Points on a hilly landscape, in no order, each with its height.
From any point a ball rolls to the lowest of the 2 points nearest to it. It stops when none of these is lower. Distance is the straight distance between rows; heights are no part of it.
<376>: [ 18 -15  -9   2  -5   1   5  13  -5   6 -21   9   1   9  -9  -2 -14  -6
   6   0  -1   4  -7  -6   5   5  -6  -5   5  -8   8  -5  -9   5  14]  (h 333)
<60>: [ 17 -11  -5  -5  -2 -16   2  13   5  11  -7  10  10  17   6   7   7   8
   5  10 -14   3   4   4  16  -7   1  12  14 -23   4  -6   0  11  19]  (h 411)
<1364>: [-12  -7   9  16  -3   9   3  -9   2  -6 -18  -7 -19  15  -3 -14 -18  -4
   5   7 -12  -3  -9  -8 -20   3   2   4   4  15   6   1 -30  -5   7]  (h 337)
<932>: [  0   7 -12  17   5   1   4  14  24   8  19  18   4  17   5  -7 -13  13
  -4  15 -10   4   7  -1  -9  -9   0  10   3 -14  14 -12  14  -1  10]  (h 363)
<680>: [ 12   9   0   5  10  -1   0  12 -10  -1  11   1   8  -2  14   7   9  18
  21   1  -6  -2   9   3 -21   4 -14   3  -4   2  -9   0  -7  -6 -14]  (h 487)
<264>: [ 22   7  -4  -4  -1  -7   2   4  -2   0  15  -9  16 -16  -1  19   4  -4
   1  -7  14  -6   4  10   3   1   5  -6  -8   4  -3   4   9  -7 -13]  (h 330)
<1344>: [  0  12 -10  -2   1   8   9  10  10  -4  -5   0  -1   8  -7 -16 -19 -10
  -1  -4   0  -4 -14  -3 -17  -5  -4   5 -12  19   6  -3 -11  -9   5]  (h 434)
<1150>: [  8  -4   5  16 -19  16  -4  -2  -4  -8  -5   1 -10  -3   1   7  -4  -1
   1  16   1   0  15  15 -10  21   1 -17  -3   2   8  -3  -9  10   1]  (h 223)
<1004>: [-10  26 -13  -8  13  -4 -26 -14 -11  14  23   9   0 -13  -6   1   8   8
   3 -19   2  -6   0  -5   6 -12   5   2  -2 -13 -15  -2  27 -14 -19]  (h 407)
<261>: [ -4 -14   5 -15   6  -3  14   0  13   8 -10 -13  14   5   1   4   4   3
   5  -3   4   3 -11  -1  20  -5   7  14  10  10  -1   4  -1   6   9]  (h 409)
<109>: [  8 -19  10  18 -17   5  -3  -5  -5   0  -7 -13  -7   2  -1   8   3  -1
   8  12   0   4   8  17 -12  22   7   2  11  19   4  -2  -6   7   2]  (h 266)
<921>: [  8  15  -4   5  -8   8  -4   1  -5  -8   0  10   2   5  -8   0  -1   5
 -12   9   6 -10   7   4 -21   5   0  -6 -12  -3   0   5   2 -14 -14]  (h 572)
<1326>: [-16  -2  -9   9   7  12   2  -8   2  -6 -17  -6  -9  -2 -14 -16  -4 -13
  -7  -3   5  -9 -16 -18   3  16  -6  -3 -15   9   2   6 -18 -10  -6]  (h 711)
<1226>: [-13  -4  10   0 -11   1   1 -16   0 -10  -3 -15  -4  -9  -1   3  16 -13
 -16  -3   4  -9   2  11   2  10   5  -4 -11   6  -4  14   5   1 -13]  (h 214)
<1083>: [ -7  -7   0  18   7  13   0   2  -5  -5 -13   2 -14   5   6 -13 -23   7
  12   7 -10   4  -3 -17 -11   3 -11  -6   7   2   9  -9 -33   5   5]  (h 370)
<521>: [ -1   4  -2  -7  13  -4   7  16  -2  -5   6  11  10  -4  12  -3  -7   9
  -6  -8   3   7  -3 -12  21 -20  -8 -13   3 -10   6  -7  11   2  -3]  (h 230)
<76>: [  2  -6   6   9 -21  -1  -4 -10   6  -2   3 -21 -10  11   0  -3  18 -13
   8  11  -4  -1   6  21 -19  20   3   9   3  31   3  -3   2   5   2]  (h 302)
<989>: [ 28   5 -16  10  -1   6 -15  -5  -5   8   5  -3   1  -8  -6   5  -3   4
  11   4   9   2   9  -2  -2   6  13   2  13  12   9  -7  17  17  -9]  (h 345)
<275>: [  6 -14 -13   8   1   4   4  25  -6   0  -9   6   2  16   0  -4  -8  -7
   4  21 -13  -2  -8  -6  -2  22 -11  -8  -3 -15   3 -11 -14   3  30]  (h 365)
<426>: [ -1   0   2   6   3  10  -6  -8 -21  -8  -7   5   2  -5   7  -9  -8  20
   3  -1   0   1   3 -14  -8  -4  -3 -13   2   0  -9   6 -12  -4 -18]  (h 462)
<336>: [ -8 -13  14   8   3  15  -2   4 -19 -19  -3   4   9 -13   4   3  -9  17
  -2   0   6  11  -1  -6   4  10  -2 -23  -7  -3  -8   7 -16 -11 -11]  (h 421)
<785>: [ -3 -17  -5 -15   9  -8  12  16   2   0 -21   1  14   3  -8  -5 -15 -11
  -4  -8  10   6 -25 -25  22  -9  -6  -3   7  -9  -1   0  -7 -10  16]  (h 141)
<970>: [-15   8   6 -15  -6 -16   3 -19   9  12   6  -1 -11  -8   2   7  21  -7
   3 -28   2  -5   5  18   0 -17   5  11  -7   0 -10  -5  17   2  -5]  (h 324)
<1343>: [  2  -3  18  -5  -1 -17 -18 -23  -6  -1  31 -13   8 -15  10  14  22   9
   2  -4  -1  16   8  11  11  -3   8   4  14  -5 -13  17  22   2 -19]  (h 228)
<1175>: [ -6  -8 -11  -4   8  11  16  25   8   1 -11   8   2   2  -9  -9 -21 -17
  -4   2   5  11 -24 -28  15   6 -16 -15   0  -5  14  -4   1  -7  14]  (h 194)
<755>: [  4  26   1  -1  -4  11 -22 -21 -11   3  24  -5 -20 -13   0  10  10  -8
   1  -3  -5  -4  16  11 -11   9   1  -3  -3   6  -2  -3  19  10 -20]  (h 461)
<645>: [ -9  17  14 -11   2  13  -5 -13  -9   4  24  -2 -12 -26  18  14  -2   6
   8 -20   2   8  14   6   3 -18   5  -5  -3   5  -8   4  16  13 -13]  (h 342)
<500>: [-10   5 -10  11   5  21  -5  -5   7  -8   2 -13  -7  -4  -7  -6   7  -8
  -3   8   0  -5 -11  -8   4  26  -6  -8 -14  14   6   5  -7  -3 -11]  (h 728)
<449>: [  5 -26   8  -3   5  -4   3   0   2   1  -7  -9  13   2  10   1   7  15
   6   2  -5  14  -4  -6  29   0   4   1  19  -3   4   6  -5  13   6]  (h 413)
<887>: [ -5 -22   7  15   2  -1   1  -5   1  -6   4   2   7   7  13  -5   1  19
   4  14  -9  14   1  -6  18  -2   4  -8  10 -12   5   9  -5   8   0]  (h 392)
<966>: [ -6  20 -14   5   1  12   0   7   9  -9   4  -3  -5  -7  -8  -3   7 -22
 -18   2   8 -13  -6   1   6  22 -10 -11 -26   3  12   2   6   0  -7]  (h 746)
<267>: [-14 -11 -11   2   9  -7  -4   1  -9 -10 -12  -7  12 -10  -9 -12  13  -3
 -11  -8  17  -3 -15 -19  27  11  -2 -11  -9  -8  -9  18  -9 -13  -5]  (h 217)
<386>: [  8   1  -4  11 -12  -2  -3   5 -10 -10  -9  16   3  12  -4 -11  -1   5
 -13  14   0  -9  10  -5 -17   0   6  -8  -6 -16   0   6  -8 -12   0]  (h 596)
<1214>: [ 31  16 -16   9   3   8 -25  -1 -25   6  10   4   1 -17  -6  11   2   6
   5   5  15  -5  13  -3  -1   3  12  -9   6  -3   0   2  14   6 -19]  (h 391)
<102>: [  1 -17  -8  -8   4  -3  -1  -8 -23  -5 -10  -4  11 -23  -2   3  -9   4
   9 -21  24  -3   4  -7  16 -13   4 -16   7   5 -16   3  -5   1  -4]  (h 135)
<599>: [ -6 -26  -3  -1   2   0  -3 -18  -4   3 -19 -19   2 -10 -19  -2   1 -12
   7  -6  26  -2  -5  -7   6  10  12   7  12  23 -11  -6   0  -7  -1]  (h 597)
<505>: [ -9   3  17   9   6  19   3   4  -1 -19  11   3  14 -12   5   9 -16  14
 -13   9  13   9   2  -4   2   4   5 -21  -5   6   0  15  -2 -15 -16]  (h 375)
<142>: [  9   1  -7   2  -5  12  -1 -15   4   5   1  -7  -8 -14  -6   2  -8 -12
  -1  -9  14  -2   3  -3   9  -3  18  -2   9  15  13  -5  19  13  -9]  (h 296)
<1113>: [ 12 -11  -8  13 -11  10  -6   3 -17  -7 -13   6  -8   0  -7  -1   4  -7
  -2  14  -2  -8   3   3   4  26 -10 -19 -14 -12   6  -5 -13   5   2]  (h 172)
<775>: [ -6 -21  11  -7   5  -2  15   9  18   7 -14 -13   8  12  -3   6  -1  -5
  -5   7 -10   5 -24  -5  18   5  10  12   9   8   3  13  -8  -3  20]  (h 388)
<16>: [  1  10  -7 -16   3 -25   3   3   2   8  -7   9   9   9 -10  -7   9   2
  -7 -21   1  -8  -5  -5   9 -27  -1  15   0 -16 -10  -5   4  -8   2]  (h 405)
<433>: [  4  30   6  -4  -5  28 -21 -10 -10 -10  19 -12 -15 -20  -3  13   0 -11
  -9   8  10  -5  17   7  -8  14   1 -16 -11  10  -4   8   6   5 -20]  (h 499)
<1034>: [-11  10  12  -6  12   2  -7   0  -4   0  29   6  -6 -17  18  11   8  13
   2 -13  -9  12   6  12  14 -10  -4  -9  -9 -15   2  -4  15   8  -9]  (h 280)
<1296>: [ 26 -18  -4  -3 -15   0   3   7  -9   6 -24   1  -7  -3 -13   3  -5 -13
  12  -3   3   1  -2   5   7  12   0  -2   8   6   7 -16  -8  19  16]  (h 358)
<81>: [-11   7  15   7 -20   0  -5 -19   1  -5   9   9 -12   7  15   7  -3  14
  -3  13 -11   1  28  14 -32  -5  -2   2   5  -5  -9  11   2   7  -8]  (h 398)
<1256>: [ 11   6   1  -8   1 -14  -8 -13  -6   2  19 -19   7 -18  -1  17  20  -9
  -2  -9  12 -13  10  12  -3   5   5   4  -6   4 -11   7  16  -8 -19]  (h 373)
<1182>: [-15  -2  20   8 -14  15  -1 -14   4 -10  11  -3 -10   4  17   3   2  17
  -1  22 -12   8  23  11 -25  13  -1  -4  -1   1  -3  16 -11   8  -7]  (h 371)
<332>: [-16  21   8   7   7   5  -3  -2   2 -10  17  21  -1   3  10  -4  -4  21
 -16  11  -6   0  14  -6  -9 -13  -2  -6  -6 -18   2  -1  12 -10 -16]  (h 364)
<840>: [ 12 -12 -13   3  -2  -4 -14 -14 -18   3 -22   0   1  -4 -21 -14   2  -3
   0 -10  21  -5  -7 -24  16  -1  15  -4  14  -4  -5   0  -6  -1  -3]  (h 254)
<34>: [ -3  24 -10   8  -2  15  -5 -15  19   8   9  -2 -13  -3  -5  -8  -6 -12
  -8  -3   1  -3   2   0  -1  -4   6   3  -8  15  18  -1  15  10  -7]  (h 343)
<318>: [ -5  23  12  -8  -3   2  -1  -6  -1   8  21   9  -5 -11  10  17  -6  10
  10 -20  -3   4  11  17 -25 -15  -3   2  -1   9 -10  -3  12  -2 -15]  (h 400)
<482>: [ -7 -15 -16  -6   6  -1   2   3  -6   2 -25   0   6  -9 -18 -10  -2 -17
  -6 -12  20  -4 -21 -25  23   8  -8  -6  -4  -7 -12   2 -14 -13   9]  (h 193)
<555>: [  9  -6  -1 -11 -10  -8   7   3 -11  -2 -23   1  -6   4  -7  -9 -14 -13
   2 -17   7  -8  -5   5 -11 -17   2   3  -5   7  -5  -6 -14   1   4]  (h 545)
<620>: [-23  11  16   2 -15  16   6 -17  12 -12  -1 -14 -13  -3  -2  -2   1 -11
 -17   4   5  -5   6  11 -13  12   6  -6 -13  20   2  17  -1   0 -12]  (h 267)
<737>: [-11  14  14   3   0   5  18  23   4 -11   1  11  -2  16  10  -8 -13   5
 -10  14 -14  -6   0   6 -26  -2 -14   0 -18   2   3  -4 -14 -10  13]  (h 507)
<454>: [ -8   9  20  -6  -1   1 -23 -25 -10   2  44  -3  -2 -16  15  17   7   9
  -3  -5  -6  19  11   7   2  -4  10   0  15  -3 -13  20  26   3 -17]  (h 171)
<351>: [  0 -13  -2 -15  -4  -9  -5 -24 -10   1 -11 -15  -6 -16  -4  -5  13 -16
   0 -16  23  -9   6   2  20  -6  14   0   8   5  -4  -7  14  18  -6]  (h 239)
<440>: [ 17 -14  -4  -7  -2  -4  -5 -12  -1  11 -10 -11  -5   1  -1   2  25  -4
   9   3  -4  -4   6   4  14  14  -1  13  11   4   4 -12   5  22  -1]  (h 295)
<5>: [ -5  11   9   2   5  -5   0  13 -13 -13   6  24  -1  -4  21  -9 -11  23
  -5  -5  -6   7  10  -7   3 -25 -15 -15   2 -20   3 -15   6   7   0]  (h 169)
<860>: [-12   2   4  11   2   8   6  16  10  -8  -2   4 -11  14  14 -13 -31   0
   8  15 -14   3   3 -10 -17   0 -14  -3   5  -5  14 -13 -30  11  22]  (h 354)
<909>: [  0  19  -5   8  -7  20   1   0  13  -4   5  -3  -6   4   3  -4 -15  -2
   4   4  -2  -3   1   5 -16   0  -1  -3  -5  25  13  -4   0   4  -4]  (h 386)
<1248>: [  6  -4 -14 -12  -2  -7  -1  -6  -2   6 -23  -5  -3   2 -19 -11  13 -25
  -6  -6  12 -21 -11  -2  10   9   0  11  -7  -1  -3  -1  -1   5   3]  (h 684)
<879>: [ 15 -21  -1  -6   1 -11   3   1  -8   3 -12  -8   2  13   0   2  25  -2
   5  15 -17  -6   0  10  13  18  -4   7   0 -12  -3  -1 -10  15  10]  (h 264)
<118>: [ 11  -7   7  -7   2  -6  -4 -15  -1  14   7  -9  -6  -2  11   7  29  12
  20  -6  -9   8  13  12   6   2  -2  14  13   1  -4  -8   9  22  -5]  (h 323)
<374>: [  7   9 -13  -7  -7   5  10  16  14  -1  -2   3  -1   1  -6   0   0 -25
  -9  -1  -1  -5  -9   6  16  13 -10 -14 -15  -6  22  -4   9  12   7]  (h 761)
<348>: [ 11  -4   2 -24  -9 -15  11   1  24  14 -18  -4   9  15 -10   4   0 -19
 -11  -2   3  -3 -12   8  17 -10  12  24  10   2   7  -2  12  10  22]  (h 286)
<153>: [ 11  27 -22  -1   8  -2 -16  -6  -7  10  14  14   2  -9 -11  -2   1   2
  -5 -12  10  -9   3  -7  -9 -14   7   3  -7  -6  -5   0  19 -12 -19]  (h 464)
<839>: [ -3 -13  -6   5   4   7  -1 -17  -3  -1  -6 -15   5  -4 -10  -1   3   0
   5   1  10  -3  -6 -10   1   7  14   4   9  17  -6  10   2  -6 -14]  (h 619)
<1355>: [  4  -4  -3   8  12   7  10  22  -2  -8   4  18  16   0  11  -6 -21  15
  -1   9   2   8  -2 -18   7 -11  -6  -9  13  -9  13  -9   5   2   4]  (h 277)
<1115>: [ 12  -7  -9  -9  -1  -2   0  -3  16   6  -5 -28  10  -6 -15   8  22 -22
   6   2  19  -7  -8   9  12  28   3  12   1  22   1  -7   2   2   3]  (h 656)
<416>: [ -1   7   4 -26  -4 -13  22   9  24  11  -3  -4   5   7  -4   7  -8 -17
  -4 -16   5  -3  -9   7   4 -20   5  19  -4   8   5  -1   7   1  19]  (h 253)
<262>: [-10  28  19  -1   8   8 -14  -1  -2 -10  27  17   1  -8  11   8 -10  23
 -11   4  -4  12  16  -1 -12 -13  -1  -7   1  -9  -7   8  17 -11 -20]  (h 312)
<1002>: [ -5 -10  -7  12   2  14   6  13   9   0 -11   4  -6   5 -16  -9 -20 -19
  -9   9   3  11 -25 -16   6  18  -8 -10  -5   3  14  -2 -10 -13  14]  (h 238)
<133>: [ -7   7   4 -14  15 -13  -7 -14   9  11  30 -16  16 -16   7  19  23  13
   6  -8   7   9   0   6  17  -8   5  12   9  -4 -14  10  18 -10 -15]  (h 284)
<21>: [ -2  -6  -1   2   9 -10  11  18  11  -2   2   9  -7  18  18 -11 -28  -4
   7  10 -19   4  -3 -18  -3 -15  -7   6  15 -23  18 -15 -17  11  27]  (h 331)
<243>: [ 16  -3 -16   7   4 -12   0  15  13  13   5  16  12  23  -2  -1  -2  10
   0  17 -11  -1   1  -1  -6 -11   7  19   8 -16   7  -7  11  -1  21]  (h 390)
<695>: [ -7  20   4 -12   2  -2 -15 -22  -2   9  33  -8 -10 -17  -2  19  18  -8
   1 -15   2  -3   7  15  -6   3   1   6  -2  -1 -12   0  26  -5 -16]  (h 419)
<1341>: [-17  17  -1  15   8   9   2   3   6 -15   4  16  -7   7   6 -21  -6  11
 -23  22  -3  -4   9 -19  -7  -4  -6  -7  -7 -24  12  -5   1  -6  -4]  (h 406)
<650>: [ -2  15 -21  -8  11 -16  -5  -2  -1   6   0  10  14  -2 -13  -9  10  -1
 -10 -17  15 -13  -5 -12   8 -20   4   8  -6 -13  -8   5  14 -14  -7]  (h 441)
<340>: [-12  -6   0  20  -1  23   3   7   8  -8  -9   3   0   0 -19   4 -17  -7
 -11  14   5  16 -10  -3   7  28  -3 -14  -9   4  11   2 -11 -21   3]  (h 283)
<451>: [ 23  10  -8  15  -6   1 -22   1 -19  -1   6  16   9  -7   0   4  -1  18
  -7  10  11   0  17  -7  -1   0  13 -17   9 -17   0   4  12   0 -12]  (h 430)
<497>: [ -9  -6   4 -27  -5 -22  -2 -25  -2   7  -7 -12  -7 -13   2   0  21  -9
   1 -21  15 -10  10   9  15 -18   5  11   8   1 -11 -10  17  14  -2]  (h 278)
<853>: [  7   2   5  -2  -3 -13  13  27   5   5  11   4   6  16  13  14  12  -2
  10   5 -20   1   3  26  -9   4 -11   8  -8  -4   4  -5  -4   1  21]  (h 422)
<885>: [  3  -3   7  15   3  14   8  19   3 -13   8  13  17  -1   5   6 -22  16
  -4  13   8   9   3  -6  -8   1   2 -12   3   2   8  -1   0  -8  -2]  (h 322)
<610>: [-10  10   0   0  -2  -1  10  15  10  -9  -6  -1  -1  19  -2  -8   1 -11
  -9  10 -13  -9 -14   8 -20   6  -6   4 -25  10   2   6 -11 -11   8]  (h 475)
<605>: [ -5   4  -3  13   7   1 -10 -14   8  12  22   6  -7  -1  16   0   3  21
  11   5 -16  12  10   1   3  -7   7   6  14 -10  11  -3  14  14  -6]  (h 297)
<963>: [ 12 -11  -6  -7  -8 -13   0  -3   3   1 -12 -15   7  -5 -18   3  22 -20
  -5  -4  16 -16  -5   9   7  18   8   7  -8   4  -1   6   5  -4  -2]  (h 670)
<136>: [-15   5  16   7  -8  15   0  -9  -2 -18  -6  -6  -8   6   1  -4  -1   7
  -8  15  -6  -5   6   5 -20  17  -4 -12 -14   8  -7  14 -17  -5  -9]  (h 325)
<539>: [  6  -1  -5   3   3  -3  -4  -7 -17   0 -13   1  -5   6   3 -13   0  13
  13  -3  -6  -7   4 -13 -21  -9  -7   6   2   5 -12   3 -16  -5 -13]  (h 495)
<176>: [ -4  -3   9   1 -14  -1  13  -5  18   2 -10  -7 -14  13   0  -6  -3 -14
  -4   3 -10   0   0  12  -7  -2  12  10   2  16  16   2  -4   8  11]  (h 334)
<146>: [ -8 -33   4  -6   1  -8   4 -14  -5   4 -32 -19  -7  -9 -23   1  -5 -22
   3 -10  22   3 -13  -4  10   5   5  12   8  12 -14  -7 -14 -11  14]  (h 579)
<480>: [ -9  -2  12  11 -13   6  -1   8  -5 -22 -19  21   3  13  -6  -8 -16  13
 -22  23   5  -4  14  -5 -20   1   5 -14  -5 -15  -3   4 -17 -20   1]  (h 616)
<1048>: [-12   7   9   4   3  -9  -4   4 -10  -1  18  22  -4  -4  22   0   4  24
   0  -6 -17  12  11   8   8 -18 -10  -9   0 -27  -3  -9   7  10   0]  (h 220)
<1152>: [ -5   1   4 -19   8 -18  13   2   3   7  -1  -1   8   6   5   3  11   6
   4 -20  -8   1  -3   4  -1 -23  -4  18   0  -2 -16   0   1  -6   1]  (h 372)
<349>: [  0 -13   4  -5   7  -2  16  22  15   8  -7  -7   8  21   0   6  -1  -7
   2  14 -17   1 -22   1   5  11  -1  10   0  13   5   5 -12   0  32]  (h 368)
<1140>: [ -1 -17  -1  -9  -3 -11  -5 -16 -18  -3 -18 -11   0 -11  -5  -9   9  -2
   1 -17  17  -3  -3  -6  23  -6   6 -11   9   1 -13   2  -6   6  -4]  (h 190)
<1228>: [ -1 -14  -4   2   0 -22   3  11   0   5  -2   9   0  19  16  -5   2   9
  -2  14 -23   0   9  -2  11 -11   1   9   7 -34   1  -4  -9  14  23]  (h 425)
<1179>: [  9  -1  -5  -8  -4 -13  -3  -5 -19  -3 -21   5  -1   4  -3 -17  -5   0
   5 -17   3 -13   1 -13 -17 -24  -1   4   1  -1  -9  -3 -14  -5  -8]  (h 522)
<623>: [  5  -8   3  -4  -5  -4  12  22   5   7   0  -7  -4  15  15   7   8   3
  19   8 -19   6   3  17  -5   9 -16   7   1  10   5  -6 -18  18  30]  (h 401)
<438>: [ -5 -20   6 -15 -10 -13  11  -3  -6   1 -28 -12   0  -3 -13   1  -7 -20
   0 -13  17  -7 -12   8   0  -8  10   6  -1  14 -12  -2 -14  -5  10]  (h 564)
<396>: [ -7 -19  -5   5   8   5   5   5 -13   4 -30  -1  -6  -3 -19  -2 -11 -14
  -2  -8   4  14 -23 -20  13   7 -11  -2  -4  -2 -10  -5 -23 -24  17]  (h 240)
<297>: [ -5  -1  -9  -2  -1  -1   1  -9   3   0 -21  -4 -11   3  -7 -19   1 -19
  -8  -6  -2 -14 -14 -12   9   2  -3  -1  -8  -4   8   3 -11   7  -3]  (h 696)
<569>: [  6 -19   5  -9   1  -4  -5 -14 -24  -1  -4 -15   4 -25  -2   8  -3   3
  16 -12  24  -1  10   0  -3  -5  12  -4  17  20 -21   2   5   2 -11]  (h 207)
<1047>: [ -8 -11   6  11  -6   0   5 -11  11  -2  -3  -4  -4   8   5  -8  -4   0
  -7   6  -7   2  -2  -3   7  -6  11   3   7  -2  11  11   2   5  -6]  (h 362)
<149>: [ 13   2  -2  14   7   8 -13   3 -22  -5   5   6  10  -7   6   5   0  26
  13  10   6   2  12 -15 -21  11  -6 -11   5   2 -16   8 -10 -11 -19]  (h 501)
<1094>: [  8  29   4  -1  -3  15  -7  -1  -2  -9  14   2   1 -13  -3  12  -6   3
  -7   6   8  -5  18   6 -21   7   2 -12 -13  12   0   6   8  -7 -18]  (h 537)
<33>: [ -5   3   9 -11  -7 -10  24  15  23   7   2   7   1  15   4   4  -6 -15
  -9  -8 -11   7  -8  10   5 -18   5   9  -4   0  18  -1   9   6  23]  (h 222)
<784>: [  7  -8   2  -3  -9  -1   6  -2  22   7 -15  -9  -5  14 -12  -7  -2 -24
  -2   2  -1  -1 -15   2   6   3  13  18   8  15  18  -3   1   9  16]  (h 310)
<781>: [  8  -3  -5  -8   4  -3  11  16  -1  -2   1   0  15  -2  -1   5  -2   0
   0 -10   9  -2  -4  -1   7  -3  -3  -5  -7  -1  -1   1   4  -6  -3]  (h 285)
<359>: [  3  21  17  -3   3   0 -23  -5 -12   1  35   6   4 -16  13  20  -2  18
   1   0  -3  12  16   4 -10  -7  -2  -6   6  -6 -16  16  16 -12 -24]  (h 248)
<1221>: [  7 -12  -8   5   7   7  -2 -10   9   6   6 -22  11  -8 -10   5  14   0
   8   5  11   2  -8  -3   8  24   6   8   6  19   3   5   4  -4 -11]  (h 638)
<364>: [  8  -3  -9  -4  -1   5   2  17  19   8  -8  -8  -1  16 -10  -7  -9 -14
   9  11 -10   3 -21   1   2  10  -4  10   5  19  12  -5 -13   1  26]  (h 341)
<111>: [-14  21   0  -6  20  -2 -20   0  -4   7  30  14   2 -13   5   5  10  17
   1 -17  -4   6  -4  -1  18 -12  -2  -5  -4 -21  -7  -5  23  -7 -14]  (h 346)
<1219>: [ -8 -19   5  13   6   4   1  -1 -11   0 -23  -3 -12  11 -15  -7 -12  -5
   2   3  -6   4 -22 -14  -7   8   0   6   0   9  -7   4 -31 -21  14]  (h 291)
<41>: [  6   8   6   0  11 -11   9  20   2   2  17   2  14  14  11  12  14  15
  10   2 -13  -1   1  16 -19  -1 -10  13  -8  -2  -9   2  -4 -16  -1]  (h 453)
<533>: [  7   1  -9   8 -11  -2   0  16   2   7  -6  -1  -7  15   5  -5  -3  -2
  18  15 -21  -6   2  14 -26   6  -8   7   0  10  -2 -11 -20  12  25]  (h 376)
<506>: [  8  -9   0   5   7  -3  14  22   2  -3  -8  14   2   6  11 -11 -33   1
   6   7  -6   9  -6 -23   4 -14 -10 -11  19 -20  17 -15  -6   9  18]  (h 311)
<193>: [ 12 -14  -8   4  -1  -7  -2   8 -19   1 -16  -1   3   8 -12  -5  21  -6
  -3   9  -5 -11  -5  -1   6  20  -3  -7 -10 -15  -2   5 -13  -3   3]  (h 224)
<465>: [  3 -16  -6  10   6   9  10  24   1  -4   7   5   4   5   7   2  -3   5
   6  18  -9   9  -5  -1  11  23 -16 -12   1 -10  12  -2 -10   4  13]  (h 394)
<592>: [-12  12   0 -19  -4 -12  14  -4  21   9   3   4  -2  -3  -4   9   5 -16
  -7 -26   4  -5  -4  20   7 -20  -3  14 -14  -2  -1  -5  14   2  11]  (h 289)
<653>: [-11  12  19   1   3  -4  17  14   9  -8   8  17  -3  11  15  -1 -10   9
  -4  -3 -13   4   2   5 -18 -23  -8   6  -8  -4   3  -8  -2  -6   6]  (h 480)
<183>: [  1  14 -10   6   5   4   2   3  18  12  14  14  -1   5   5   2  -6  10
   7  -5 -12   7   1  -1   0 -12  -3   6   3  -8  17 -14  16   4   2]  (h 335)
<829>: [  6   7  -5   3 -13  -3   1   1  11   6   3  -8 -11  12   0  -5  10  -4
  21   6 -15   1   4  18 -26  -1  -2  14   4  31   1 -10  -4  11  12]  (h 344)
<457>: [ -5  17   7  -5  -1  -3   8   2   5   2   7  18   1   3   5   4  -9   7
  -1 -15  -6   1   5  15 -22 -24  -3   4  -8   0  -5  -3  12 -10 -12]  (h 444)
<1254>: [-15  -3  -5  -3   5  -8  -6 -15  -6  -9  -3 -15   7 -15  -1  -5  23  -6
 -12  -7  13 -11  -2  -3  19   6   2  -6 -10  -6 -14  21   6  -4 -16]  (h 151)
<916>: [ -3   0   2 -14   7 -15   3  -9   6  10  14  -7  15  -2   2  11  16  14
   6 -13  -1   5   2   8   4 -17   5  18  10   2 -17   6  14 -14 -10]  (h 329)
<389>: [-10   9  -1  11   2   6 -18 -11  -1   5  23  19 -15  -6  21  -1   4  23
   5   5 -19  10  20   4   3  -5  -4  -6   4 -28   0 -11   7  20  -2]  (h 265)

Where does a ball stop that starts at each point below?
<680>: <1113>
<653>: <5>
<60>: <5>
<650>: <454>

Call two points neighbours if one is among the 2 nearest of the other. Go from one point of each pair to the other, from neighbour to neighbour, staying as low as possible. Name the highest point that can't be avoided.
<521>, <785>: <1083>
<785>, <1254>: <267>
<521>, <376>: <1296>
<454>, <521>: <153>
<1113>, <5>: <118>
<784>, <102>: <970>
